Each row is a point on a tangle of strands that fork, close into loops and nearly touch. The rows are in no order.
Two points are linked if the straight distance between their rows is under 51.3. Some points are linked to none.
J842: [-42 -30 -17 -18  -7 -20 -10   1  16  29  -3 -17 -16  -6   6  24 -26 -31
  33   2]
J730: [ 13   2  14 -26  32   6  -6  -2   6  34  -7  -1 -20  20 -15  -4 -33  18
 -32 -35]
J862: [ 36   4 -15  18 -26  43  -7  29  25  13 -11  -2   7   1  -3  -2 -10 -18
   8  -6]
J944: [  4   2   4  28 -33 -17 -24   4  19  19  -5  -7   3   6   2   7  20 -18
  17  11]
J615: [-19 -22   9 -37  21  -8 -11  19  11  11 -22   3 -52  41   3  18 -60 -14
  11 -39]
J513: [ -3  24   1   1 -18  -4  28  17   2  -6  29  13  22 -30  18  18  25  -6
  -3  11]
J683: [ -8  -3  -4 -19  -7   1  -1  20  -2  -2  -1  24 -15  13  -3  -2 -14  -8
  14 -27]
J49: [ 22   1  14  -3   1  15  -6  33  31  52  -7   6  15   8 -12  14  -7  14
 -19 -42]
J224: [-27 -12   2 -14   4 -17   6  17 -20  -7  -3  20  18  24  -9   6  22  37
   8 -29]
J343: [  3   9  -9 -26  21  18  28  -8 -17  -9   7   9 -37  -5   1 -20 -36  -2
 -24   6]
J552: [-28 -19 -23  10 -17 -16   1  -3  -3   2  -1 -17  21 -13   0  11  17  -5
  20  27]
J645: [ 24   6  -7  31 -26  34   5  12   6 -25   2 -13  46   1   4  13  41  17
  12   8]
J930: [ 26   9  -2  10  -7  21   7  12  10  24   4  -8  23 -12   1   2   7   3
 -12   0]
J551: [ 16  -8 -22  23 -14  20  -6  -6   6   0 -13 -22  15 -10  -6  -5   1  -7
   8  28]
J689: [ -4  -7  -9   3 -10  -7 -22 -12  15  18  -5 -13 -15  -4  -1   2 -16 -30
  16  14]
J389: [ 45  19  13  43 -17  33   0   4   9 -10   9 -17  40  -7  12   7  41  11
  -7  10]
J241: [ 26   4 -16  21  -6  26   5  -7   2 -20  -1 -18  18 -22   4  -9   4  -7
  -3  35]
J226: [-12 -15   6 -30  20 -13 -20  -8  -2  -2 -20   0 -50  41   1  -2 -52 -17
  13 -26]
J251: [ 36   7  11  10  -5  32  -2  27  22  40  -4  -3  32   3  -5   8  13  19
 -14 -37]
J25: [-37 -14  -2 -34  -4 -12  11  26  -4   7   0  29 -23  18   5  10 -22 -15
  21 -35]
J735: [-11 -18 -10 -21   0  13  13  21 -10  -7 -16  16 -18  29  -6  -4 -25  11
   5 -26]
J37: [  7  12  23  20   8 -14 -16 -14 -12 -13   2   2  31   4  -7  -3  45  35
  -8  -8]
J887: [  0   0 -13   3   7   1  24 -18  -2  17  17 -21  13 -41   7   2  -4 -10
 -16  44]
J672: [ 20  17  14  31 -28  -7 -29   6  17   3  -3   3   1  10   4  -4  24 -17
  13  -5]
J746: [-20 -34   2 -27  23  -9 -20  12  21  19 -24 -15 -31  32  -7  26 -48 -12
  15 -27]
J831: [ 13   3  -1   5  -2  13  -3   7  -6 -24  -6  16   5   9  -8 -14   9  10
   5  -7]
J63: [-47 -31 -25 -15   2 -18   0 -14 -11 -15  -6  -5 -17   0   8   0 -11 -14
  34  17]
J710: [-20  -8  23 -30  24 -32 -28  -9 -11   1 -14  11 -42  44   1  -7 -29  -4
   8 -36]
J196: [ 17 -10 -19  20 -16  18 -23  -5   7 -20 -18  -8   4   9 -10 -12   4 -13
  20  17]
J76: [  6  26  20  10  -2 -27 -20 -24   7  -4  14   4 -21 -22   5 -13   8 -31
  -5  22]
J194: [-27 -24  -7 -35  26   0  13  -8 -10  16 -12 -16 -42  23  -7   7 -52  11
  -8 -13]
J24: [  0  -2 -22 -25   7  26  35   8  -9   1   5   6 -14 -10  -1  -8 -34  -3
 -15   5]
J910: [ 37  12   9   9  26  31  10 -10 -18 -37  -2   5  12   3  -3 -24   8  35
 -32  -3]
J723: [  4  -6 -22  -7  18  18  26 -15 -11   4   6 -20  10 -25   1  -7 -16   3
 -16  32]
J911: [-24  -7  27 -33  27 -35 -15  -1  -9  22  -5  16 -24  30  -6   4 -17  13
  -2 -46]
J818: [ 34  11 -18   3 -17  38   4  15  19  15  -1   0  -5 -14   0  -7 -26 -29
  -3   5]
J635: [ -4   1  -2  12  -4 -15 -17 -15  -3 -26  -1   4  -3  -6  -4 -10  14 -13
  14  17]
J8: [  3   4  -4   8  11  10  17  -8 -17 -48   3   2  28  -6   1  -4  22  29
  -7  14]
J293: [-20  -1  14   5  -5 -36 -26  -9  -3  13   2   0   8   5  -4   3  25   0
  12  -4]
J579: [ 32  16  -2  12 -13  30  25  15   8  12  20  -5  30 -27  13   6   9  -2
 -13  13]
J400: [ 25   9   8  13  -8  21  -5  16   8  16  -1   1  24   3  -5   1  18  14
  -3 -20]
J223: [-10  -3   3  18 -35 -26 -25  11  28  40  -1  -7  -8   5   8  20   4 -36
  21   5]
J643: [-24 -20 -20 -22  18   8  33  -9 -31 -20  -5  -4 -18   4  -1 -12 -17  21
 -13  14]
J393: [-42 -33 -11 -25  13 -19   3   2 -16  -5 -14   4 -19  22  -2   3 -16  12
  15 -15]
J125: [-31 -41  -7 -33  26  -8   0  -2   2  13 -23 -22 -35  34  -5  19 -51   8
   8 -18]
J778: [ -1   7  -1 -14   7  -5 -18 -14   9  12   2   1 -27  -2  -2 -10 -25 -25
   2  -3]
J974: [ -2   4  20  21  -2 -27 -27 -17  -4   5  -1  -5  22   5 -10  -2  40  20
   1  -5]
J995: [  4   6  14 -31  22  -5  -7   6  18  45   1   3 -19   9 -12   5 -34   5
 -21 -37]
J711: [  2  14  -1 -19  14   2   2 -17  -5   1   8   8 -31  -8  -2 -17 -29 -16
 -10   3]
J242: [-28 -22  -3  -9 -14 -23 -12  18  30  49  -2 -11 -10  -2   3  36 -18 -31
  25  -9]
J124: [ -6 -14  -9   2   3   5  -4   0 -13 -22 -11   1  10  15 -12  -6   6  18
   8  -6]
J378: [-24 -25  -9  -8   5 -11  -8  -1 -16 -19 -17   6  -3  24  -9  -2  -2   9
  22  -8]
J316: [ 38  26  19  39 -13   8  -2  -4   9   1  13 -12  28 -14  14   2  37   6
 -16  17]
J405: [ 29  25  19   7  14   2 -23 -20  -4 -24  -1  13 -11  -2  -6 -31   6  -2
 -15   0]
J971: [  3  24  10  22 -21 -21  -7 -10  13  19  17  -4 -10 -24  10   1  13 -33
  -5  29]
J453: [-21 -11 -13   3   5 -19 -14 -30 -15 -43  -7   0 -14  -7   1 -14   2 -12
  20  30]
J372: [-28 -11   6   8 -16 -45 -23  -6   5  24   2  -8   6   1   1  16  20 -13
  23   9]
J448: [-21  -8  16 -38  24 -22  -1   8   9  37  -1  10 -27  23  -9  16 -32   8
 -11 -44]
J924: [ 22 -17 -22   2   4  38  -7   3  10   2 -26  -9  -9  13 -14 -12 -31  -2
   3  -5]
J942: [ 18   5   4   0  23  23  29  -6 -26 -48   4   7  24  -3   3  -8  16  43
 -25   5]
J514: [ 17   8 -18 -13  -3  36  24  17   6   8   8  10  -8 -16   0  -6 -30 -17
 -11  -3]
J310: [  8  10  14   8   9   6   1   0 -17 -19   7   7  38  10  -8   0  41  44
  -9 -19]
J547: [-26 -15 -22   6  -3 -10  12  -9 -12 -25   5  -7  20 -15   1   5  17   7
  14  28]
J603: [ 27  37  27  34 -13  -8  12  -4   8  -5  23  -3  21 -31  20  13  36  -2
 -22  25]
J511: [  3   9  16 -14  24  -5   8 -11 -19   5   9   8   6  -1  -7 -13   5  23
 -27 -14]
J183: [  2  11  11 -11  25   1  25  -6 -26 -18  10  14  16  -5   0  -8  14  36
 -29  -5]
J129: [-51 -29  -3 -36   6 -23  12  14 -20 -10  -9  20 -30  28  10   5 -17   4
  21 -25]
J256: [-29 -20 -12   4 -20 -19  -7   2   7  22  -3 -11   9  -6  -1  18   8 -12
  27   9]
J52: [-12   4  -3  -6  -4  -9   7   2  -5   7  11   7   9 -11  -3   3  10   1
   1  -1]
J617: [-40 -21 -19 -18 -10 -19  -2   4   2   1   3   1 -17  -7   9  10 -15 -30
  36   5]
J771: [ 39  -4   0   7  15  41 -12  -5  -4  -9 -24  -1  -5  28 -15 -31 -15  21
 -16 -20]
J805: [-14   1  10 -14  12 -17  -2  -5  -7  13   4   7  -1   1  -9  -2   1  11
 -10 -15]
J860: [ 13  25  17   3   0   6   0   6  -5 -36   8  28   4   0  -2 -10  22   9
  -7 -13]
J158: [-13   0   3  -7   7   0  14  11 -20 -22   6  13  33  14  -7   5  32  45
  -2 -21]
J877: [ -9  -1 -11   3   6  -2  16 -13 -13 -36   6   0  16 -21   4  -2  17  13
  -2  28]
J193: [ 12  36  27  19  -5 -23   7 -14   5 -14  22   7   6 -39  16   3  28 -10
 -21  27]
J727: [  1 -11 -18   9  -5   2 -13 -14   8  14  -7 -25   1 -10  -7  -4  -8 -17
  10  25]
J983: [  5  26   7  19 -31  -5  27  17   9  13  30   1  20 -31  21  21  25 -19
 -11  26]
J240: [  6  30  17   6   3 -22   2 -21   3 -16  22  11 -12 -39  11  -9  11 -20
 -16  24]
J7: [ 21  28   5  34 -36   4  14  14  18  12  20  -7  13 -26  20  12  20 -27
  -8  30]
J294: [ 49  13  11  14  18  38 -11  -9  -4 -16  -8  -3   7   7  -8 -31   7  19
 -23 -11]
J169: [-16 -13 -28 -15  17   9  33 -15 -18 -18   3  -8  -5 -18   1  -8 -18   5
  -9  30]
J455: [-41 -26 -24  -7   8 -15   3 -22 -22 -37 -10  -3 -14   3   4 -10  -3  -4
  25  24]
J609: [-10 -17   7  12 -25 -21 -23  22  37  51 -14 -13   0   9   0  31   0 -22
  18  -8]
J421: [ 38  10 -14  18  -6  45  22  11   0 -14   6 -10  33 -21   9  -3   6   5
  -9  18]
J559: [ 34  12   2  23 -26  30 -14  24  16   0  -7   8  15  10  -1  -6  15  -3
   8 -21]
J517: [-21  13   0  -8 -11 -11  26  15  -4  10  24  13  21 -24   6  18  22   5
  -2   1]
J865: [ 18  27  13  48 -33 -11   1  -2  18  16  18 -11  -1 -18  21   5  24 -30
 -13  35]
J838: [-20 -17 -12 -30  26   4  25 -17 -25  -1  -9 -12 -33  15  -5 -10 -37  20
 -18   3]
J132: [ 16  22  26   9  10 -11 -21 -15 -10 -41   0  23  -3   7  -7 -21  25  15
  -7 -12]
J215: [ 15  17  10  31 -17  -6 -20 -12   5 -18   0  -3  11  -5   1  -5  31  -8
   9  18]

A tip is a point with one link. Name the tips that can be reached along the links from each point below, in the order of the rows.
J778 => J49, J196
J316 => J224, J645, J771
J723 => J730, J887
J393 => J735, J405

A piece is two or more points that can be reached from each other along the links. Count, over all rows, the pieces, the separate loops (a circle has one, a figure eight two, a Y none), the forks (points with three links) and the tips (points with one).
pieces => 5
loops => 2
forks => 3
tips => 9

A fork is a point with three links, a tip a point with one. Leave the first point through the second and follow the links. Name the first fork or tip that comes.
J76; J971 => J942
J25; J129 => J405
J256; J372 => J224
J983; J7 => J645
J169; J643 => J730
